Each scene shows the same named points in several views. A view is turned or mirrored, and shifted as a whole, has a little noise and may leave points out.

Scene 1
View 1
(196): -0.505 -0.457 0.774 -6.192 0.018 0.845 0.294 2.035 1.356 3.113 -1.899
 -1.031 2.798 1.073 -0.149 0.402 -0.572 1.372 -0.642 0.365 0.794 3.251
 1.590
(79): -0.469 -1.365 -1.404 -2.723 1.039 -0.392 -0.395 2.091 1.245 3.688 -2.626
 -1.292 -0.009 0.439 -0.922 -0.531 -0.429 -0.612 2.215 0.916 0.773 1.499
 0.628
(177): 0.007 2.349 -1.343 -0.151 2.263 2.048 -4.074 0.372 -1.241 -0.444 1.246
 -0.583 1.672 -1.755 -1.620 -2.842 3.293 0.698 -1.291 0.872 -0.409
 -0.649 -0.120
(34): -0.071 -0.293 -0.161 -2.877 0.213 1.001 -2.167 1.542 0.307 1.712 -0.473
 0.020 1.648 -0.490 -1.328 -0.292 0.786 -0.487 -0.367 -0.131 -0.360
 1.570 0.708
(54): -0.448 -1.570 -0.325 -0.820 -0.185 -0.194 -1.336 3.400 1.257 2.492
 -1.200 0.033 -0.272 -1.802 -1.115 -1.059 -0.451 -2.319 0.653 -0.556
 0.208 1.503 -0.121
(166): -0.728 -1.126 -0.268 -1.467 -0.907 -1.308 -1.226 4.064 1.770 2.194
 -2.685 -0.715 -1.633 -1.773 -0.253 -0.601 -1.966 -2.409 0.047 0.841
 0.312 1.411 -0.443
(229): -0.557 0.578 -2.268 -0.811 2.821 0.391 -1.349 1.408 0.246 2.326 -1.458
 -1.950 0.103 -0.521 -0.953 -2.609 1.331 0.577 1.642 1.669 1.067 0.026
 -0.011
(114): -0.248 -1.019 -0.901 1.161 1.219 0.936 -2.354 2.519 0.217 1.909 0.575
 0.431 0.312 -2.588 -1.987 -2.493 1.620 -2.007 0.812 -1.205 -0.047 0.527
 -0.390
(170): -0.398 -2.180 -0.834 -1.431 0.064 -0.638 -0.787 3.097 1.460 3.431 -2.093
 -0.312 -0.610 -0.807 -1.152 -0.428 -0.855 -2.253 1.883 -0.224 0.349
 1.644 0.150
(126): -0.123 -1.106 -1.390 -2.295 0.102 -0.649 -1.880 1.919 0.809 2.652 -2.466
 -0.725 -0.683 0.083 -1.124 0.237 -0.555 -1.751 1.661 1.062 -0.162 0.983
 0.372
(42): -0.100 -0.023 -0.587 -1.978 1.582 1.720 -1.913 1.070 -0.120 1.894 0.347
 -0.187 2.297 -0.582 -1.630 -1.475 2.057 0.354 0.151 -0.479 0.098 1.254
 0.677
(17): 0.449 0.036 -1.709 -1.025 2.293 2.089 -3.254 -0.432 -1.095 1.590 1.007
 0.142 2.321 -0.061 -2.633 -1.357 3.373 -0.019 1.360 -0.483 -0.673 0.241
 0.768
(181): 0.483 -3.852 -0.320 0.913 -3.040 -1.348 -4.054 3.445 0.983 1.908 -1.003
 2.508 -2.546 -2.542 -2.572 1.567 -1.405 -7.052 1.537 -1.991 -2.213
 1.043 -0.582
(121): -0.639 -0.626 0.039 -3.009 1.600 1.417 0.126 2.293 0.958 3.204 -0.456
 -0.816 2.575 -0.417 -0.837 -1.849 0.925 1.022 0.260 -0.579 1.196 2.333
 0.896
(29): -0.529 -4.115 -0.033 1.146 -0.276 -0.367 -0.266 4.713 1.873 4.109 -0.563
 1.172 -0.711 -2.853 -1.857 -1.623 -0.598 -4.260 2.421 -2.945 0.451
 2.050 -0.414
(144): -0.093 0.440 -3.050 2.603 2.576 0.300 -3.840 1.232 -0.689 0.953 -0.159
 -0.696 -1.305 -2.226 -2.139 -3.017 2.355 -1.864 1.887 0.927 -0.254
 -1.575 -0.869
(40): -0.398 -1.987 -0.113 -0.889 0.093 0.315 -1.140 3.133 1.086 2.845 -0.568
 0.460 0.488 -1.678 -1.468 -1.101 0.081 -2.104 0.889 -1.354 0.144 1.803
 0.161
View 2
(34): -1.997 -0.696 2.038 1.565 0.341 0.838 0.793 -1.631 -2.098 -0.690 0.558
 1.186 0.238 -0.610 -0.998 3.683 3.445 -2.540 -0.446 -2.143 1.424 -2.383
 -0.907
(17): 1.029 -1.229 1.849 -0.088 -1.404 -0.160 0.937 -2.220 -1.125 -1.193 0.299
 0.643 2.170 0.396 -0.790 5.314 4.148 -3.264 0.924 -3.793 1.441 -2.676
 1.304
(114): -1.547 -0.817 1.222 -0.584 -0.888 -2.140 0.835 -2.659 0.421 -0.570 0.506
 0.439 1.535 -0.118 -2.341 4.343 2.150 -0.895 0.128 -1.714 3.950 -2.499
 -0.243
(54): -3.731 -0.264 1.827 1.242 0.495 -0.340 0.012 -2.422 -0.182 -0.857 0.719
 0.146 0.640 -0.895 -1.612 2.810 1.268 -1.011 -0.528 -0.613 3.479 -2.383
 -1.593
(170): -4.011 0.050 2.405 1.981 0.596 0.592 -0.935 -2.693 0.162 -1.584 0.734
 -0.685 1.033 -0.988 -0.813 2.146 0.529 -1.757 -0.110 -0.488 3.034
 -2.394 -1.544
(29): -4.464 0.118 0.846 0.553 -1.290 -0.827 -1.874 -4.366 1.404 -1.172 0.989
 -1.683 0.477 -1.471 -3.745 1.884 0.445 0.112 -0.395 0.648 5.621 -1.814
 -1.404
(229): -1.615 -1.182 2.534 0.274 0.324 -1.672 1.078 -0.828 1.110 -1.579 -0.182
 0.881 2.342 1.114 0.868 3.443 0.602 -3.828 0.773 -1.961 0.695 -2.928
 -0.425
(126): -3.242 -0.029 3.205 2.478 1.568 1.109 -0.203 -2.141 -0.610 -1.714 0.676
 -0.268 1.773 -0.722 0.603 2.965 0.897 -2.051 0.082 -1.486 2.314 -2.875
 -1.336
(166): -5.358 0.086 2.823 2.288 2.512 -0.176 0.313 -1.680 -0.095 -0.860 0.783
 0.475 0.778 -1.040 -0.244 2.307 -0.219 -0.568 -0.871 0.007 3.461 -2.835
 -2.818
(144): -0.375 -0.956 2.518 -1.036 0.262 -3.460 1.931 -2.085 1.588 -1.071 0.294
 0.375 4.185 1.020 0.000 5.884 0.830 -0.732 1.099 -2.925 4.122 -3.597
 0.528
(121): -2.342 -1.256 1.158 0.857 -1.089 0.176 0.047 -1.195 -0.668 -1.041 -0.011
 1.183 -0.715 0.064 -1.444 1.869 2.646 -4.569 -0.243 -0.978 -0.230
 -1.710 -1.071
(40): -3.221 -0.355 1.430 0.985 -0.369 -0.121 -0.389 -2.764 -0.321 -0.877
 0.735 -0.052 0.337 -0.982 -2.289 2.704 1.920 -1.337 -0.396 -0.739 3.352
 -2.080 -1.171
(196): -3.567 -0.738 2.117 3.123 0.550 2.857 -0.230 -0.626 -2.701 -1.133 0.239
 1.472 -1.726 -0.785 -0.304 1.131 3.148 -5.144 -0.895 -0.907 -1.476
 -1.720 -2.027
(177): 0.711 -1.784 1.802 -0.932 0.079 -2.637 3.533 -0.461 -1.216 0.033 -0.040
 2.861 1.932 1.136 -0.479 6.263 3.970 -2.353 0.269 -3.845 1.413 -3.143
 0.381
View 3
(29): -0.686 -3.217 3.430 0.945 -0.563 2.354 -1.053 0.499 -2.757 2.591 -0.079
 0.182 2.153 -1.223 0.891 1.929 -1.492 -0.332 -2.687 -2.408 -1.548
 -0.794 0.040
(17): -2.723 -0.389 -3.069 1.304 1.882 1.369 2.099 -1.055 -1.650 2.452 -4.064
 0.112 -4.130 -2.436 1.684 0.168 -0.694 1.566 -1.626 0.048 -4.257 -2.568
 -0.106
(144): -1.506 -3.701 -3.142 2.272 -1.934 2.515 4.223 -0.523 -2.469 2.691 -3.286
 -0.085 -1.223 -4.145 2.130 -0.180 -2.421 0.910 -1.083 -2.311 -4.940
 -1.875 -1.164
(170): -1.400 -2.387 -0.540 1.406 0.626 0.570 0.258 0.687 -3.298 2.734 -0.296
 0.784 1.582 -1.753 1.020 -0.100 0.368 0.203 -1.419 -0.937 -0.750 -0.031
 0.528
(177): -2.779 -0.730 -3.831 2.676 0.146 0.153 4.345 -0.970 -0.479 3.106 -3.147
 0.326 -4.763 -4.326 1.742 -1.057 -3.538 2.056 -2.038 0.179 -4.741
 -1.712 0.226
(121): -1.490 0.030 -0.801 0.101 2.380 -1.679 0.296 1.034 -0.740 3.119 -2.715
 2.552 -1.655 -2.731 0.838 -0.296 -0.904 1.418 -2.657 0.558 -0.495
 -0.572 0.639
(229): -1.197 -2.222 -3.834 0.884 0.272 -0.410 2.997 0.871 -2.052 2.929 -3.687
 2.102 -0.738 -4.059 1.596 -1.144 -0.624 1.234 -1.199 -0.786 -1.944
 -0.829 -0.559
(40): -1.705 -1.670 0.624 1.501 0.662 0.779 0.188 0.201 -2.186 2.849 -0.552
 0.438 -0.002 -1.802 0.954 0.510 -1.179 0.526 -2.297 -0.758 -1.634
 -0.588 0.671
(114): -1.666 -2.280 -0.038 1.715 -0.527 1.743 1.834 -0.334 -1.619 2.827 -1.955
 0.116 -1.374 -2.849 1.403 0.729 -2.779 0.825 -2.386 -1.432 -3.573
 -1.528 -0.138
(166): -1.593 -2.827 -0.861 2.780 -0.538 -0.398 1.250 0.847 -3.147 3.270 1.658
 0.638 2.204 -2.490 0.884 -1.108 -0.953 0.261 -1.527 -0.790 -0.315 1.270
 1.226
(34): -2.792 -0.224 -1.841 2.175 1.921 -0.412 1.047 -0.296 -1.943 3.011 -0.744
 0.372 -2.050 -2.033 0.981 -0.666 -0.759 1.241 -1.861 0.718 -1.896
 -0.529 1.308
(54): -1.633 -2.179 -0.020 2.026 0.109 0.512 0.739 0.354 -2.531 2.929 0.068
 0.461 0.659 -2.176 1.015 -0.045 -1.231 0.437 -1.999 -0.859 -1.428
 -0.108 0.738
(79): -1.353 -1.811 -2.519 0.800 1.534 -0.451 0.614 1.100 -3.218 2.753 -1.658
 1.716 1.030 -2.247 1.135 -0.813 1.443 0.578 -0.983 -0.328 -0.182 -0.065
 0.270
(42): -2.349 -0.144 -1.995 1.314 1.958 -0.146 1.431 -0.223 -1.180 2.928 -2.732
 0.929 -3.077 -2.564 1.200 -0.234 -1.231 1.516 -2.130 0.432 -2.580
 -1.389 0.539
(181): -2.671 -3.634 1.820 4.169 -1.105 4.307 -0.222 -1.525 -4.955 2.397 3.525
 -3.184 2.070 0.231 1.126 1.307 -0.676 -0.774 -1.311 -1.995 -3.355
 -0.400 1.320
View 4
(34): -0.514 1.496 -1.013 1.808 -0.686 0.486 1.193 0.513 0.786 0.274 1.471
 -1.320 1.073 1.482 0.942 -1.296 0.167 2.731 -2.474 0.069 0.684 1.695
 -0.008
(177): 0.134 0.843 -1.724 1.799 -0.383 0.906 1.669 2.079 0.928 0.849 2.167
 -1.310 -1.076 -0.726 4.693 -3.118 0.829 5.954 -0.915 2.661 -1.393
 -0.043 0.431
(42): 0.227 1.601 -1.416 1.275 -0.613 0.087 1.588 1.537 1.523 0.673 1.555
 -0.600 0.512 1.199 1.720 -1.638 -0.160 3.625 -1.954 1.864 0.747 1.865
 0.540
(181): -4.419 -3.373 0.199 3.448 0.501 3.431 3.685 -2.793 1.745 -2.049 3.876
 -1.334 4.898 0.067 -0.149 3.175 2.309 -0.566 -1.179 -0.752 0.571 0.338
 -1.952
(166): -0.940 -1.146 -0.232 3.955 -0.454 1.152 1.298 -2.026 -0.145 0.780 -1.009
 -0.696 3.636 1.449 0.487 0.018 1.452 0.840 -2.417 -1.408 1.641 -1.230
 0.013
(196): 0.873 3.728 -0.975 1.622 -1.451 -1.095 -0.378 0.340 -0.027 1.127 -0.789
 -1.132 1.313 3.613 -1.180 -1.981 -1.044 1.705 -4.161 -1.775 2.278 2.759
 0.645
(29): -0.697 -1.920 0.239 3.179 0.180 1.442 4.196 -1.323 3.412 0.446 1.068
 1.114 4.284 1.034 0.039 3.456 1.034 -0.552 -0.974 1.339 3.536 0.114
 0.003
(17): -0.767 0.669 -2.317 0.264 -0.238 0.375 2.009 2.272 1.620 -0.236 2.909
 -0.446 0.650 0.619 2.277 -2.387 0.159 4.701 -1.533 3.781 -0.325 2.585
 0.533
(114): -0.340 -0.957 -0.798 2.442 0.081 1.340 3.302 0.491 2.462 0.580 1.877
 0.081 1.686 -0.073 2.626 0.377 1.034 2.815 -0.649 2.577 1.022 -0.110
 0.242
(126): -1.689 -0.954 -1.635 2.125 -0.410 0.541 0.906 -0.876 -0.469 -0.037
 -0.137 -0.554 3.824 1.994 -0.077 -1.471 1.040 1.847 -2.812 0.429 0.937
 0.961 0.339
(79): -0.551 -0.372 -1.772 1.800 -0.607 -0.290 0.847 -0.423 -0.108 0.710
 -1.240 0.339 3.885 2.683 -0.498 -1.629 0.420 1.724 -2.983 1.148 2.004
 1.284 1.066
(121): 1.516 2.349 -1.039 1.677 -0.894 -0.732 1.321 1.091 1.611 1.625 -0.275
 0.125 1.050 2.313 0.647 -1.099 -0.671 2.461 -2.599 0.994 2.448 1.710
 1.077

Which points are out of place in each view (at most two, in the order of its rows)? Write - if all are in place.
view 1 -> -
view 2 -> (166)
view 3 -> (121)
view 4 -> -

Scene 2
View 1
(154): 3.678 1.976 0.913 0.192 -3.077 0.517 1.040 0.563 -0.785 -1.856 -0.832
 -0.843 0.009 -0.878 -0.122 1.652 1.452 0.075 -1.086 1.317 0.047 -0.540
 -1.000
(46): 2.245 2.502 3.245 4.007 -1.194 -1.960 -2.302 0.892 1.957 -2.166 -4.274
 -1.400 -0.435 -2.470 -1.109 -0.276 0.956 0.250 -0.736 1.290 0.404 0.799
 1.834
(204): 0.715 2.231 2.096 3.739 1.437 -1.662 -3.311 -2.255 2.263 -1.120 -3.966
 -1.056 1.830 -2.385 1.974 0.155 -2.337 0.586 1.032 0.011 -1.896 2.431
 3.192
(63): 3.487 3.198 3.467 2.780 -1.582 -2.623 -1.346 1.230 2.331 -3.290 -3.824
 -1.949 -0.827 -2.266 -2.090 -0.027 0.654 -0.491 -0.756 1.725 1.412
 0.258 0.870
(103): 0.669 2.227 -0.448 3.283 -0.020 -1.290 -2.302 -1.473 0.537 -0.119 -2.458
 -0.104 2.450 -1.839 0.564 2.206 -3.171 0.702 -0.006 -0.598 -1.287 2.695
 1.487
(208): 2.228 1.243 1.558 2.634 -2.042 -0.423 -0.796 0.885 -0.350 -1.150 -2.409
 -0.179 0.442 -2.074 0.512 -0.014 1.452 0.365 -0.520 0.526 -1.014 0.432
 0.125
(107): 2.465 0.348 -2.028 2.038 -5.579 1.183 1.447 3.423 -4.202 0.595 0.192
 1.843 0.518 -1.203 -1.712 2.431 2.744 0.891 -2.764 -0.105 -0.184 -0.079
 -3.266
(197): 2.004 1.876 0.004 3.164 -2.355 -1.219 -0.978 1.278 -0.519 -0.715 -2.134
 0.164 0.917 -1.924 -1.327 1.663 -0.360 0.424 -1.159 0.031 0.012 1.332
 -0.333
(75): 3.386 1.613 1.880 2.967 -2.659 -2.603 -0.356 2.887 -0.253 -2.277 -2.569
 -0.089 -0.098 -2.934 -1.653 -0.700 1.095 -0.820 -0.508 0.336 0.221
 0.010 -1.470
(5): 0.748 0.399 -0.153 2.459 -1.989 2.161 -0.884 -0.705 -1.762 0.833 -1.467
 0.578 1.450 -1.156 2.516 1.508 1.665 1.814 -0.863 0.159 -2.617 1.049
 0.911
(102): 3.921 -0.524 -3.101 -0.619 -5.483 0.745 3.748 3.349 -6.043 0.056 2.466
 2.679 1.663 -1.566 0.273 1.637 1.449 -0.618 -0.835 -1.183 -1.781 -1.010
 -6.206
(236): 0.965 1.431 -1.234 3.651 -2.317 -0.633 -1.353 0.801 -1.298 0.464 -1.861
 0.891 1.666 -1.820 -0.850 2.247 -0.831 1.033 -1.423 -0.593 -0.750 1.980
 -0.146
(150): 1.973 2.279 2.597 2.289 1.615 -2.297 -2.204 -2.244 2.217 -2.244 -3.236
 -1.288 1.821 -2.536 2.519 -0.687 -2.615 -0.520 2.020 -0.016 -2.080
 1.592 2.052
(87): 1.330 0.529 -0.033 1.150 -1.615 2.407 -0.197 -1.475 -1.666 0.337 -0.814
 0.194 1.610 -0.845 3.354 1.471 1.242 1.481 -0.276 0.282 -2.912 0.698
 0.620
(101): 3.428 2.803 2.547 0.961 -0.219 -1.894 -0.666 -0.919 1.826 -2.993 -2.424
 -1.752 0.702 -1.878 0.771 0.211 -1.259 -0.787 0.833 0.991 -0.426 0.436
 0.636
View 2
(87): 0.244 -3.967 -0.397 -1.202 -1.133 0.784 -1.599 3.102 4.456 0.646 2.922
 -1.649 -0.199 2.345 -0.186 -0.575 -0.445 -1.327 2.306 1.088 1.901 2.091
 1.790
(150): 2.060 -2.007 -2.542 -1.848 0.688 1.183 -6.700 0.797 3.587 -3.935 1.099
 -1.719 -0.247 2.550 -0.442 -0.750 0.335 -4.321 4.666 0.138 -1.077
 -1.794 0.228
(154): 2.273 -2.144 -0.605 -1.069 0.500 0.505 -1.461 0.286 0.327 2.105 0.665
 1.260 0.528 2.489 0.609 -0.415 -1.101 -0.569 3.270 -0.562 2.327 2.357
 0.366
(208): 2.309 -3.375 -0.733 -0.279 -0.554 2.049 -3.300 1.128 1.471 -0.615 0.841
 0.223 1.001 2.597 0.044 -1.308 -1.520 -0.643 3.213 0.799 1.517 1.006
 -0.970
(46): 4.121 -2.649 -2.636 -1.613 0.281 3.148 -5.229 -0.461 0.654 -2.145 0.037
 0.624 2.682 3.692 0.116 -0.811 -1.402 -1.311 2.807 1.043 0.537 -0.692
 -2.739
(204): 2.056 -2.345 -2.627 -2.508 0.337 2.508 -6.019 1.095 4.358 -4.304 1.634
 -2.490 0.646 3.104 -0.397 -0.314 0.396 -3.819 2.690 1.167 -1.406 -1.966
 -0.996
(101): 2.870 -1.356 -2.243 -1.898 1.276 0.564 -5.124 -0.416 1.217 -1.381 0.280
 0.226 0.320 2.593 0.144 -0.465 -0.215 -3.141 4.704 -0.738 0.258 -0.384
 0.123
(197): 1.633 -1.749 0.428 -0.666 0.465 3.166 -1.713 0.525 0.999 -0.865 0.650
 -0.169 0.015 2.258 0.589 -0.491 -0.965 -0.602 1.589 0.468 -0.022 0.962
 -2.559
(5): 0.479 -4.230 -0.155 -0.945 -1.436 1.968 -1.394 3.112 4.225 0.141 2.751
 -1.650 0.302 2.622 -0.094 -0.650 -0.775 -0.595 1.486 1.659 1.701 1.901
 0.457
(63): 4.684 -1.701 -2.642 -1.641 1.181 2.325 -5.130 -1.652 -0.900 -1.227
 -0.787 1.725 2.516 3.489 0.454 -0.624 -1.422 -1.419 3.631 -0.026 0.784
 -0.455 -2.541
(75): 2.951 -2.486 -0.116 0.867 0.123 2.504 -3.762 0.018 -0.802 -1.046 -0.717
 1.572 0.695 2.069 0.317 -1.846 -2.079 -0.180 4.244 0.031 1.172 0.868
 -2.417
(102): -1.490 -2.478 5.085 3.421 -0.724 0.403 2.407 2.689 -0.418 3.668 0.553
 1.573 -3.783 -0.567 0.910 -2.167 -2.053 1.811 4.165 -1.432 2.852 5.489
 0.746
(236): 0.690 -2.006 1.125 -0.535 0.056 3.573 -0.949 1.420 2.082 -1.090 1.223
 -1.058 -0.561 2.049 0.548 -0.420 -0.617 -0.494 0.819 0.834 -0.394 1.197
 -2.542
View 3
(101): -0.179 0.967 -1.804 0.371 0.835 1.756 -1.182 0.793 2.115 3.300 1.406
 -1.857 -0.273 -1.405 1.068 -0.651 3.264 -0.580 1.500 -2.874 -1.311
 2.133 -1.429
(154): 0.804 -0.022 -1.774 1.833 -1.697 1.326 -0.501 2.142 0.642 0.799 1.218
 0.324 -2.223 -1.152 0.642 0.570 -1.397 -1.344 1.791 -3.961 0.314 1.291
 -0.262
(46): 0.197 1.371 -0.393 0.853 1.214 2.604 -4.021 0.574 1.253 2.056 -0.272
 1.594 -1.766 -2.601 -0.998 0.662 3.021 0.372 1.688 -3.053 -2.489 3.660
 -1.637
(75): -0.392 2.406 -1.070 0.846 -0.354 3.305 -1.942 0.792 0.002 0.416 -0.983
 0.743 -1.378 -0.968 0.006 1.769 0.194 1.395 0.378 -2.942 -1.291 1.845
 -0.395
(102): -0.123 0.508 -4.580 2.848 -5.875 2.019 1.458 2.403 -0.794 -3.344 -0.991
 -1.300 -1.701 2.174 2.079 3.160 -6.671 -0.959 -1.214 -1.731 2.735
 -1.626 2.397
(63): 0.152 1.951 0.019 0.377 1.516 2.817 -1.982 1.227 0.570 2.743 0.729 1.410
 -1.396 -2.908 -0.822 0.612 2.239 1.317 1.547 -4.499 -2.489 3.271 -1.560
(5): 0.864 -1.645 -3.313 2.932 -2.735 0.554 -4.830 0.734 2.506 -0.634 -0.705
 0.071 -2.818 -0.172 0.643 0.436 0.138 -3.976 1.650 -0.296 0.510 2.034
 -0.303
(236): 0.512 -0.511 -4.311 2.612 -2.316 1.641 -3.595 1.861 1.690 0.221 -0.757
 0.207 -1.203 -1.663 -1.151 2.652 0.135 -1.475 -0.957 -0.239 -1.362
 3.373 0.391
(103): 0.237 -0.940 -4.804 2.011 -0.897 1.070 -3.841 1.306 3.309 2.338 0.168
 -1.684 -0.066 -1.957 -0.661 1.329 3.386 -2.218 -0.783 0.507 -2.066
 4.017 -0.467
(150): -0.578 0.661 -2.595 0.337 1.239 1.641 -3.428 -0.405 3.536 3.481 0.289
 -2.968 0.251 -0.877 1.293 -1.012 5.786 -1.549 1.208 -0.552 -1.792 2.758
 -1.764
(107): 0.799 -0.128 -3.336 3.306 -4.593 1.931 -1.429 2.729 -0.672 -2.699 -1.030
 1.935 -2.980 -0.342 -0.492 3.538 -5.256 -1.002 -0.467 -2.275 0.908
 1.111 1.564
(87): 0.821 -1.835 -3.425 2.703 -2.748 0.168 -3.844 0.779 2.810 -0.158 -0.017
 -0.996 -2.513 0.226 1.454 -0.307 0.226 -4.437 2.106 -0.540 1.046 1.305
 -0.418
(208): 0.133 0.629 -1.633 1.570 -0.924 2.111 -3.325 0.607 1.245 0.354 -0.685
 0.538 -2.131 -0.724 0.371 0.733 0.743 -1.042 1.459 -2.160 -0.602 2.033
 -0.741
(197): 0.391 0.163 -3.310 2.087 -1.513 1.999 -2.768 1.878 1.212 0.747 -0.259
 0.469 -1.186 -1.941 -1.055 2.252 0.224 -0.551 -0.477 -1.478 -1.545
 3.233 0.006
View 4
(154): -0.856 2.191 -0.691 -5.654 2.056 -0.664 0.446 0.706 1.600 -0.718 0.736
 1.808 1.278 2.497 -2.318 -1.899 -1.336 -1.767 -0.624 0.088 -0.175
 -0.170 1.826
(5): 1.864 -0.497 -0.877 -5.597 0.217 -0.314 0.773 1.261 2.600 -1.916 1.061
 -1.289 2.188 1.093 -1.196 -1.976 2.531 0.672 -1.467 2.353 0.914 -0.347
 1.166
(102): -2.856 4.030 0.473 -5.749 2.848 -2.792 -2.630 -2.235 -1.174 -2.019 2.211
 -3.598 3.645 3.905 1.741 0.740 1.854 -6.011 -0.567 0.687 0.987 -0.235
 4.526
(103): 1.075 -1.462 0.010 -2.225 -0.930 2.083 2.028 -1.357 3.481 0.198 -1.697
 0.723 0.355 -1.028 -0.551 -2.064 1.106 1.356 -0.226 2.728 -1.159 1.605
 0.896
(87): 1.330 0.578 -0.870 -5.862 -0.082 -1.354 0.369 0.954 2.709 -0.937 0.009
 -0.917 2.056 0.770 -1.772 -1.619 3.307 0.672 -1.163 2.521 0.835 -1.007
 1.711
(101): -0.681 0.864 0.327 -3.998 0.720 -0.043 0.440 0.011 3.109 1.129 -1.577
 3.690 -1.585 -0.325 -2.819 -1.770 -1.367 1.033 0.811 0.178 -1.136
 -0.232 -0.142
(107): -0.791 1.432 -0.380 -5.305 2.916 -0.001 -0.114 -0.471 -0.228 -3.371
 3.581 -2.402 3.700 4.219 1.052 -1.201 -0.524 -4.466 -1.516 0.702 0.646
 1.112 3.101
(197): 0.059 -0.565 0.004 -3.244 1.182 1.771 1.213 -0.777 1.993 -1.303 0.787
 0.534 0.838 1.220 -0.106 -1.927 -1.262 -0.973 -0.439 1.063 -0.742 1.668
 0.965
(204): 1.842 -2.416 0.272 -2.794 -1.110 1.663 1.526 0.188 4.548 0.553 -1.918
 2.279 -1.800 -2.222 -1.924 -2.263 0.796 3.881 0.431 2.074 -1.022 0.469
 -1.321
(75): -1.118 -0.055 1.082 -3.937 2.562 0.574 -0.842 -0.143 1.340 -1.392 1.738
 1.414 -1.205 1.327 -0.270 -1.162 -2.797 -1.002 0.772 -0.914 -0.583
 0.513 -0.758
(208): 0.329 -0.341 0.175 -4.741 1.500 0.119 -0.004 0.902 2.210 -1.447 1.303
 0.829 -0.047 1.035 -1.192 -1.688 -0.755 0.246 -0.151 0.382 0.034 -0.087
 -0.225
(236): 0.646 -1.018 -0.098 -3.065 0.621 1.935 1.428 -1.120 1.981 -1.618 0.798
 -0.772 1.624 0.988 0.568 -1.805 0.139 -0.795 -0.801 2.022 -0.521 1.912
 1.422
(63): -0.566 -0.352 0.289 -3.745 2.266 1.655 1.032 0.891 2.572 -0.488 0.690
 4.445 -1.977 0.960 -2.332 -2.589 -4.756 0.378 0.634 -1.216 -1.416 0.818
 -1.355

Which points are out of place in each view (at most two, in the order of its rows)? Write - if all are in place.
view 1 -> (197), (75)
view 2 -> -
view 3 -> (101)
view 4 -> (87)
